The views of a scene show one set of named points, each view turned or mirrored, shifted and resized as a whole, with a little noise and some points left out.
(in the rows, 128 means zero)

Scene 1
View 1
Z_647: [119 130 145  89 133 123 107 130 134 147 116 142 133 152 117 140 110 123
 127 103 134 122 129 169 138 135 135 116 134 133 119 134 145 121 118 149
 135 124 144 101 133 129 129 116 135]
Z_4: [129 126 145 157 112 182 112 172  66 145 124 133 113 131 146 116 134  99
 133 117 155 178  61 103 176 118  90  80 130 120 157 163 134 174 122 136
 125 126 155  97 141 144 129 145 135]
Z_808: [120 133 146  94 125 128  98 132 128 150 120 137 132 152 131 144 114 119
 123 105 136 128 124 164 136 126 133 106 132 138 119 134 144 126 112 145
 140 133 147 102 128 138 129 109 139]
Z_479: [123 136 147 101 133 133 110 130 135 143 109 143 131 157 121 145 112 122
 115 111 137 129 127 151 127 130 147 128 134 136 127 131 130 128 106 137
 138 138 155 118 121 138 123 107 144]
Z_250: [126 121 142 137 118 163 115 164  80 146 124 138 117 132 131 115 126 105
 142 109 147 161  76 127 177 128  93  86 131 118 147 160 143 157 131 147
 121 113 143  88 152 133 133 149 130]
Z_759: [121 140 150  88 129 124  98 121 144 147 113 139 136 161 129 155 110 122
 110 106 133 122 139 165 118 125 150 122 134 143 117 126 136 120 102 137
 146 145 153 115 114 142 124  95 146]
Z_316: [129 140 149 115 138 145 124 133 135 134 100 147 128 163 113 142 113 123
 105 120 138 136 122 129 121 128 157 145 136 132 139 129 115 137  97 126
 140 147 166 134 113 144 116 106 153]
Z_520: [121 120 141 119 117 148 104 155  90 152 130 135 121 134 134 122 123 108
 145 102 144 150  89 149 174 129  96  80 130 125 133 156 153 145 133 155
 125 111 137  80 153 130 137 143 124]
Z_406: [128 139 150 127 118 160 101 143 110 145 115 135 125 151 146 144 123 110
 107 118 146 154 102 124 130 114 133 108 132 137 140 140 125 151  98 125
 143 151 165 121 112 152 122 104 150]
Z_318: [122 148 154 107 113 145  79 127 131 153 119 129 133 161 161 166 122 112
  94 113 143 142 126 144 108 104 149 106 130 154 124 127 131 137  83 124
 158 170 169 128  94 161 121  75 157]
Z_652: [117 142 151  90 110 130  72 123 132 160 128 127 136 156 162 164 118 114
 106 105 139 131 133 169 115 110 140  91 129 156 111 128 147 126  96 137
 156 157 156 109 107 153 128  80 148]
Z_909: [122 134 149 124 105 159  82 147  94 158 130 126 123 141 166 144 129 102
 119 108 148 158  94 136 146 107 109  74 129 142 132 147 144 154 107 136
 142 144 155 100 122 152 131 109 142]
Z_123: [134 144 152 157 112 188 104 157  89 143 113 133 118 149 157 140 133 102
  98 128 156 177  80  88 134 105 127 106 131 135 158 146 113 174  90 111
 143 163 179 135 102 164 118 104 158]
Z_278: [121 139 149 103 119 139  91 131 125 152 120 134 130 153 145 151 118 114
 112 109 140 138 121 153 127 118 136 103 132 143 123 134 138 134 102 135
 145 146 157 111 115 147 126  99 145]
Z_410: [121 127 142  97 134 127 115 135 126 144 115 143 129 150 111 133 111 122
 133 104 135 126 121 161 147 138 130 117 134 128 124 139 143 126 123 150
 130 118 142  99 141 127 129 126 133]
Z_385: [131 138 147 110 148 139 137 131 144 127  93 154 130 165  94 137 109 129
 109 121 136 129 128 128 121 138 163 162 138 126 140 127 111 132 101 127
 134 139 164 137 116 136 114 112 151]
View 2
Z_479: [141 151 153 122 119 133 136 136 136 158 142 138 143 148  95 131 120 119
 135 141 108 119 155 127  84 163 155 125 125 129 126 163 150 131 123 148
 132 137 113 119 130 128 137 140 107]
Z_652: [165 171 149 104 143 110 124 140 132 153 150 137 160 155  99 133  81  87
  93 151 121 161 155 134 101 215 160  98  79 119 119 151 148 139 120 175
 129 121 126 149 128 157 116 164 104]
Z_316: [130 150 159 120 104 158 152 149 139 161 133 137 142 163 100 139 132 112
 145 143 112 110 162 103  92 145 164 132 127 119 131 186 158 153 124 155
 133 135 110 129 135 104 159 128 102]
Z_406: [136 154 144 101 123 139 136 130 147 167 149 133 128 167 104 128 113  90
 123 133 110 117 145  98 135 153 144 112 113 126 138 175 157 174 119 169
 131 118 137 181 126 125 149 133 123]
Z_318: [152 174 154  98 130 135 140 151 138 155 144 137 161 176 104 140  89  78
  99 150 127 154 163 106 114 198 172 102  76 109 123 179 155 169 120 187
 130 115 122 166 133 135 139 154  98]
Z_385: [124 145 165 132  93 164 158 153 138 161 127 140 142 158  97 139 143 128
 159 145 109 101 165 107  73 134 169 142 143 122 130 188 158 142 125 142
 135 143 100 104 138  94 162 123  97]
Z_278: [149 158 145 109 133 121 127 131 138 162 150 136 142 153  99 128 102 100
 116 140 112 135 149 125 108 180 148 109 107 128 128 156 152 144 121 163
 130 126 127 150 127 143 128 148 114]
Z_123: [123 154 139  89 120 159 140 125 159 174 151 130 110 184 112 125 120  75
 124 120 112 100 138  69 177 130 142 108 115 122 150 195 163 211 117 183
 129 107 156 229 125 111 171 122 137]
Z_759: [150 158 154 119 126 126 135 144 132 155 140 139 154 150  95 135 106 109
 122 149 113 138 159 133  79 185 160 117 108 124 120 159 150 130 123 155
 132 133 111 117 132 137 128 149 100]
Z_410: [143 138 141 129 128 110 120 117 137 166 150 138 124 126  90 118 125 133
 145 131  94 104 138 146  83 155 129 125 148 149 129 138 148 109 124 129
 133 143 124 113 123 141 120 139 125]
Z_250: [131 124 115 112 139 106 105  81 157 184 169 130  78 129  96  99 131 116
 143 102  78  72 105 123 155 117  92 116 164 165 151 134 152 147 120 135
 132 128 166 192 110 145 129 122 170]
Z_909: [149 154 127  95 148 109 113 106 150 171 165 131 117 153 102 116  96  84
 107 123 102 122 127 114 154 169 124  97 108 140 140 149 153 166 117 170
 129 112 158 204 117 154 127 144 143]
View 3
Z_316: [161 143 157 172 136 160 132 166 159 155 115  93 146  89 171 121 129 105
 174 116 109 114 125 138 150 114 126 116 119 118 146 138 103 123 119 143
 119 140 122 130  74 152 137 122 108]
Z_808: [133 151 154 160 139 160 145 137 119 132 133  94 130 140 155 135 138 120
 173 119 111 122 132 130 131 139 123 133 102  95 137 101 108 147 155 148
 118 124 116 135 111 138 121 120 128]
Z_479: [148 151 157 168 137 160 141 147 139 137 124  91 135 121 162 126 133 113
 173 116 110 119 129 131 140 131 121 123 105 103 144 121 109 143 141 144
 117 134 117 137  91 142 126 121 119]
Z_652: [115 145 158 164 132 181 162 165 114 143 143  76 152 126 186 149 152 125
 185 138  88 140 117 117 127 149 128 144 115  84 118  91  96 136 176 158
 108 111 101 109 106 146 112 136 117]
Z_647: [142 155 154 163 140 156 143 128 122 122 129  94 123 149 147 128 132 118
 170 111 117 119 133 130 131 139 117 128  93  95 145 109 114 160 156 143
 119 130 117 148 106 134 121 115 130]
Z_278: [128 145 153 161 135 165 148 154 123 146 136  92 142 119 167 140 143 118
 177 129 102 125 127 131 133 134 130 138 116  99 128 101 101 130 151 155
 117 118 115 119 107 144 125 127 121]
Z_759: [140 149 161 169 134 170 151 156 133 134 128  79 142 125 175 132 138 115
 178 122 102 129 122 123 134 141 119 127 103  92 138 115 104 147 158 146
 111 131 107 131  89 144 117 125 115]
Z_410: [146 156 150 159 142 147 136 119 122 124 126 104 116 150 134 127 129 116
 165 107 124 111 140 139 132 132 121 128  92 103 148 109 116 155 143 142
 125 132 125 152 114 131 128 112 135]
Z_520: [120 149 132 137 147 128 128 103  95 144 144 135 106 153 104 143 137 129
 156 116 130  97 157 160 123 120 140 153 111 116 130  75 114 128 134 156
 142 105 143 136 160 126 142 111 156]
Z_909: [107 138 137 144 138 153 141 148 104 167 150 118 138 115 146 156 150 128
 173 138 104 114 138 150 127 122 148 158 135 110 111  76  95 102 138 168
 132  95 129 101 144 141 138 130 135]
Z_123: [128 127 137 151 136 149 125 175 142 199 134 124 152  60 154 146 142 116
 172 139 104 103 136 166 148  91 157 145 161 136 115 105  88  67  93 167
 135 106 141  88 117 156 159 134 119]
Z_385: [176 149 161 177 138 154 128 156 168 142 107  92 138  98 164 110 122  99
 170 105 116 110 128 136 154 114 117 105 108 118 160 152 111 138 115 134
 119 153 124 147  63 148 136 115 108]
Z_4: [120 135 121 132 145 120 113 125 111 183 144 157 117 105 100 149 137 127
 156 126 128  84 162 183 135  90 161 157 144 142 119  80 102  80  91 166
 153  96 160 111 166 136 165 117 152]
Z_406: [132 136 148 157 136 156 136 163 134 167 132 107 146  92 160 141 140 117
 173 131 105 113 130 147 142 112 141 139 134 117 125 108  96 103 123 157
 126 115 127 108 109 150 142 129 119]
Z_318: [123 137 159 168 130 184 156 186 133 161 136  76 164  93 196 147 149 117
 187 142  85 136 114 123 137 135 134 138 131  96 117 104  90 115 153 160
 108 116 104  98  91 156 123 140 106]
View 4
Z_250: [109 113 145 135 129 118 121  89 130 143 102 137 109 141 141 137 150 138
 102 135 161 178 124 121 121 120 177 142 136 149 116 119 132 180 131 107
 137 137 119  99 131 104  86 104 119]
Z_652: [ 96 164  88 158 154 124 114 114 103 148 154 116 211 156 118 135 122 141
 145 137 130 134 114 117 119 129 141 114 118 117 150 139 104 131 125 142
 117 127 130 124 124 146 119 130 110]
Z_318: [ 88 166 101 152 148 124 105 120 110 155 145 111 214 162 111 135 117 119
 161 142 114 131 123 109 115 120 138 112 114 120 144 130 123 129 126 166
 117 108 117 119 127 133 115 120 110]
Z_123: [ 81 138 154 135 139 114  96 106 132 158 103 118 169 157 122 142 131  88
 150 152 115 159 133  94 115 107 159 131 117 144 120 113 158 160 130 170
 124  94  99  94 131  92  88  95 114]
Z_909: [ 88 138 129 147 158 112 111  93 116 150 123 126 179 148 135 141 140 127
 124 142 140 166 115 103 114 126 162 131 121 133 132 128 123 162 130 133
 122 126 126 104 124 116  94 111 113]
Z_278: [103 153 101 148 138 128 115 115 113 147 139 119 178 156 118 132 125 135
 141 136 133 139 124 123 121 121 147 120 124 126 139 130 118 138 126 140
 125 124 120 120 129 135 113 123 113]
Z_385: [125 155  99 133  85 150 116 143 130 145 129 114 126 164  95 120 111 123
 163 134 121 111 149 148 131 100 137 114 135 133 129 114 140 124 124 154
 139 106  93 129 144 129 126 120 117]
Z_479: [116 153  95 142 113 138 119 126 118 145 138 119 150 157 109 125 120 138
 145 132 133 125 133 139 126 114 144 117 131 129 136 125 121 131 125 137
 132 122 112 126 136 137 122 124 115]
Z_410: [124 138 100 141 111 138 128 116 120 138 133 128 123 151 119 126 130 154
 124 127 151 140 129 146 128 118 155 124 138 134 132 126 116 145 125 113
 137 138 118 124 135 135 116 123 116]
Z_4: [ 95 111 165 131 138 111 112  84 134 149  89 135 121 143 143 142 151 116
 109 142 151 187 126 103 117 116 181 147 130 153 112 114 147 187 131 123
 133 123 112  90 129  86  75  95 118]
Z_316: [113 155 105 136 102 142 112 134 126 148 129 116 146 163 100 126 115 119
 160 137 119 120 142 135 127 105 140 115 130 132 131 118 139 129 125 157
 133 105  99 122 139 126 120 117 115]
Z_520: [113 119 128 141 136 120 126  90 122 139 114 138 121 141 142 135 148 153
 100 131 167 174 119 126 122 127 174 140 137 142 125 126 117 172 129  97
 134 148 130 108 129 117  93 113 117]
Z_647: [123 147  88 147 117 140 127 120 115 139 142 125 140 153 116 125 126 158
 129 127 148 131 127 145 126 122 148 120 135 127 139 131 109 137 125 117
 134 138 123 130 133 144 121 129 115]
Z_406: [ 95 146 124 141 134 123 108 112 123 152 122 119 168 158 118 135 127 115
 146 142 124 146 129 112 118 115 153 123 122 135 128 120 138 148 127 153
 126 109 108 109 131 115 103 110 114]
Z_759: [112 161  85 149 124 136 119 126 113 145 149 116 173 158 109 127 119 142
 147 132 131 122 127 136 125 120 140 113 127 122 143 130 112 126 125 140
 127 124 118 129 133 145 125 129 113]
Z_808: [114 149  94 148 128 133 123 116 113 141 141 124 157 153 119 129 128 151
 132 130 144 136 123 135 124 123 149 121 130 126 139 131 110 139 125 124
 130 135 123 124 132 141 118 127 114]

Which points are out of place in each view (at most two, in the order of its rows)? Write none if all are in place.
view 1 => Z_759, Z_123
view 2 => none
view 3 => Z_316
view 4 => Z_410

Scene 2
View 1
Z_153: [ 93 121 143  51 115  99 131 137 136 116 132 106 134 100 125 110 122 153
 117 171 128 136 110 115 126  95 133 142 157 139 116 129  84 160 145 185
 131 118 117 163 142  92 106 128 122]
Z_829: [103 138 133  82 100 114 148 133 143 109 130 124 147 106 118 135 137 147
 123 158 132  95 100 116 119 127 113 121 194 128  85 149  85 138 135 158
 119 129 143 172 135 114 113 162 115]
Z_802: [115 143 125 105 107 149 149 119 152  97 106 131 139 105 141 129 144 153
 123 143 130  98 107 115 111 137 111 125 176 133 106 140  96 122 134 148
 129 135 121 125 119  96 118 144 144]
Z_773: [ 64 112 160  43 125  90 103 136 138 147 116  93 123 128  84 131 121 137
 108 190 141 156  73 119 137  67 152 111 139 120 107 111  83 181 120 194
 126 110 134 180 156  86 121 133 115]
Z_235: [103 148 130 132 110 170 136 109 164 114  74 136 135 133 112 161 157 139
 119 143 145  95  71 122 111 137 115  88 174 109  92 131 103 115 106 132
 124 139 143 124 115  96 139 161 151]
Z_855: [ 83 131 142 106 121 150 116 112 158 128  75 117 124 139 100 150 146 136
 111 161 147 127  66 123 120 105 136  92 145 110 106 113 102 139 103 155
 128 129 136 130 128  82 139 143 148]
Z_478: [102 134 134 105 120 158 127 111 158 111  81 123 126 119 128 133 145 148
 115 152 136 124  90 121 114 117 127 114 145 124 122 119 102 130 121 156
 135 130 116 109 119  77 128 128 156]
Z_206: [105 132 133  85 114 136 138 125 150 105 107 120 135 104 136 120 135 154
 118 154 130 120 108 116 118 118 122 131 158 135 117 130  93 137 138 164
 133 127 113 129 126  87 116 131 141]
Z_44: [ 87 134 139 116 124 165 116 106 164 125  63 121 120 140 105 152 150 139
 111 157 147 126  64 123 118 110 134  90 141 110 111 110 106 132 102 150
 130 130 131 114 121  75 142 138 158]
Z_954: [ 71 121 153  74 125 120 105 123 149 141  91 104 121 137  88 143 133 135
 108 178 146 145  65 121 131  81 147  98 138 112 109 107  93 163 109 176
 127 119 135 153 143  82 132 136 134]
Z_485: [ 80 140 144 106 108 137 122 119 155 133  89 123 132 143  83 168 149 130
 115 164 150 104  54 122 122 116 127  79 176 101  76 128  94 139  99 147
 115 130 162 165 135 104 138 172 127]
Z_764: [104 131 133  75 110 121 141 130 144 107 122 117 139 102 131 120 132 152
 119 159 129 114 109 116 120 118 119 132 171 135 108 137  87 142 141 167
 129 126 122 149 133  97 113 140 127]
View 2
Z_855: [132 119 138 123 104 169 131 114 127 112 128 133 145 110 157 117 106 127
 111 139 149 142 160 118 132 103 117 164 129 146 148 137 130 129 123 150
 120 118 141 176 119 125 138 168 131]
Z_235: [121 122 142 116 111 168 123 122 134 103 126 126 137 116 173 100  98 126
  97 128 163 158 148 118 139 109 110 156 118 132 152 150 120 135 118 123
 142 119 149 170 120 111 123 150 101]
Z_954: [131 106 139 132  91 175 143 114 113 126 131 140 162 109 139 122 118 138
 119 162 143 135 165 128 131  97 125 168 137 156 141 128 153 130 121 173
  97 117 139 174 114 134 147 168 146]
Z_485: [114 112 150 123  96 185 140 126 135 110 137 139 157 116 157  96 103 136
 102 156 165 167 147 133 136 102 112 158 122 149 153 147 151 134 109 143
 120 115 151 176 107 109 133 150 107]
Z_764: [118  92 131 129  95 147 122 123  83 130 117 117 160 117 154 109 123 148
 113 146 144 124 153 134 145 109 131 154 124 117 120 127 136 151 126 146
 124 127 143 137 128 138 123 124 111]
Z_802: [121 105 131 120 108 144 113 121  98 118 116 111 143 118 169 106 113 136
 106 127 151 129 150 123 147 113 123 154 117 111 128 138 113 149 127 126
 144 127 144 142 132 130 115 128 101]
Z_478: [135 116 128 122 110 148 119 111 110 116 118 120 137 111 162 123 112 127
 111 125 142 124 161 113 137 109 123 162 127 127 134 134 110 135 131 141
 132 123 138 160 130 136 130 158 127]
Z_153: [122  81 128 137  85 148 131 120  70 142 118 121 172 114 138 119 132 154
 123 161 133 112 160 139 144 104 140 160 130 125 111 119 150 151 127 166
 107 126 140 134 127 150 132 130 130]
Z_829: [104  88 139 128  91 158 128 133  91 125 124 121 166 122 155  92 117 153
 106 155 157 145 143 144 149 108 126 150 116 119 125 137 149 155 114 138
 129 125 149 139 120 124 119 112  92]
Z_773: [126  87 138 141  77 174 150 117  94 138 131 142 182 109 124 124 128 152
 126 180 137 127 166 140 132  94 135 166 140 158 129 118 174 137 118 189
  81 119 138 163 113 141 151 155 151]
View 3
Z_773: [132  57 156 169 153 100 139 134 131 151  94 140 128 101 174 120 123  49
 159 164 116 144 170 199  83 151 149 156  97 163  98 135 141 111 167 122
  79 129 114  99  91 125 122  79 149]
Z_153: [140  81 156 131 121 114 128 118 148 158  98 164 135 129 149 128 103  56
 140 179  83 103 158 161 124 158 137 149 126 155  79 143 142 137 155 140
  87 127 117 114  96 105  99 127 148]
Z_954: [128  82 152 160 161 115 135 147 117 119 109 124 118  94 158 116 129  70
 160 153 118 158 165 179 108 133 162 151  94 143 119 119 153 121 154 122
  77 137 140 109 116 126 117  88 133]
Z_478: [132 125 144 120 141 140 126 144 116  98 131 131 115 111 124 115 115  94
 144 146  88 136 146 129 167 122 165 141 116 121 122 120 163 150 128 138
  83 142 163 133 136 111  84 133 123]
Z_44: [128 119 146 135 158 138 129 155 104  85 132 113 109  95 133 112 128  99
 152 141 106 162 153 142 154 114 176 142 102 116 138 108 167 141 132 127
  79 146 171 128 144 121  98 113 116]
Z_829: [147  75 181  95  98 134 111 117 152 138 104 162 136 128 146 164 111  82
 134 220  99 129 162 137 142 145 140 146 134 116  91 105 149 144 164 142
 102 138 155 109 140 112 136 138 109]
Z_206: [139 111 151 113 121 133 122 130 135 125 118 151 125 126 130 126 105  81
 138 169  80 114 149 132 159 137 150 142 130 131  99 130 153 152 139 143
  87 136 144 127 122 104  88 144 130]
Z_235: [138 114 166  99 132 152 115 148 115  77 136 122 114 103 127 142 130 115
 143 180 110 168 155 117 172 109 173 138 115  90 137  83 171 151 139 134
  95 153 195 124 175 123 123 134  90]
Z_485: [137  73 178 123 136 135 119 144 123 100 117 123 119  93 155 152 138  95
 152 196 132 184 168 153 127 120 165 145 104 105 130  80 161 129 163 124
  95 150 178 104 161 132 155 102  95]
Z_764: [143  98 159 107 113 131 120 122 143 135 110 159 133 130 136 135 104  78
 136 184  81 111 153 135 150 143 143 145 133 132  91 129 150 149 148 144
  93 133 141 121 121 105  99 143 129]
View 4
Z_802: [125 106 122 137 142 126 119 129 109 135 151 104  99 148 135 151 132 121
 134 126 104 116 134 130 148 121 144 153 116 149 139 123 122 122 126 111
 119 103 162 116 127 119  91 134 116]
Z_773: [147 135 160 124 142 139 110 156 140 115 119 139 133 133 131 140 117 146
 173  81 155  95 123 175 130 114 155  96  91 125 116 146 159 117 129 105
 151 142 173 142 136 148 122 155 163]
Z_764: [135 120 134 129 144 124 117 133 118 134 138 116 107 152 139 155 126 134
 144 118 121 109 132 144 150 126 147 136 113 145 131 132 137 121 125 101
 126 107 174 119 140 128  93 147 137]
Z_829: [143 111 142 127 144 124 121 118 107 140 142 116 113 160 124 156 118 123
 147 127 105 111 134 152 145 118 155 118 116 151 127 118 127 113 121  93
 121  94 172 132 137 146  90 153 139]
Z_855: [124 104 135 144 137 142 117 148 119 119 152 111 118 123 123 126 129 115
 151  98 117 106 128 143 122  96 149 129  97 132 135 122 123 117 129 130
 135 131 149 138 106 131 119 127 118]
Z_478: [117 110 121 144 138 135 114 150 121 121 150 106 106 128 139 137 137 123
 140 104 122 110 130 131 136 112 141 154 103 137 141 129 130 126 130 128
 130 126 154 120 116 111 109 126 112]
Z_44: [118 105 127 149 137 144 115 154 122 115 154 109 114 118 128 125 136 115
 148  94 120 107 126 135 122  97 145 141  95 130 138 125 124 121 132 138
 136 137 145 133 103 120 122 121 111]
Z_954: [135 121 148 136 138 144 113 156 133 113 135 128 129 123 126 129 125 132
 165  84 141  99 124 161 122 102 153 110  90 125 124 136 144 117 131 122
 147 143 159 143 118 139 125 141 142]
Z_153: [140 134 142 122 147 126 111 142 130 129 124 127 112 151 145 158 125 150
 153 107 141 104 129 155 152 134 147 127 108 139 125 146 156 123 127  95
 135 119 181 119 150 129  98 157 154]
Z_206: [127 119 127 134 143 127 115 141 122 129 140 111 104 143 142 151 132 133
 142 115 124 111 132 137 149 125 143 149 111 142 136 135 138 125 127 110
 128 115 168 115 133 117  97 139 127]
Z_485: [138  96 149 140 136 142 123 132 108 126 154 117 127 134 105 126 118 105
 158 104 103 106 129 157 116  87 158 102  99 137 127 108 114 106 125 119
 132 117 150 156 106 154 118 136 128]
Z_235: [121  90 126 149 136 139 123 132 104 128 166 101 110 132 115 128 130  99
 140 115  91 114 132 132 124  92 149 138 106 142 140 106 104 114 126 131
 122 111 144 138 100 131 108 122 103]

Which points are out of place in each view (at most two, in the order of its rows)? Write none if all are in place.
view 1 => Z_44
view 2 => Z_235
view 3 => Z_764
view 4 => Z_855
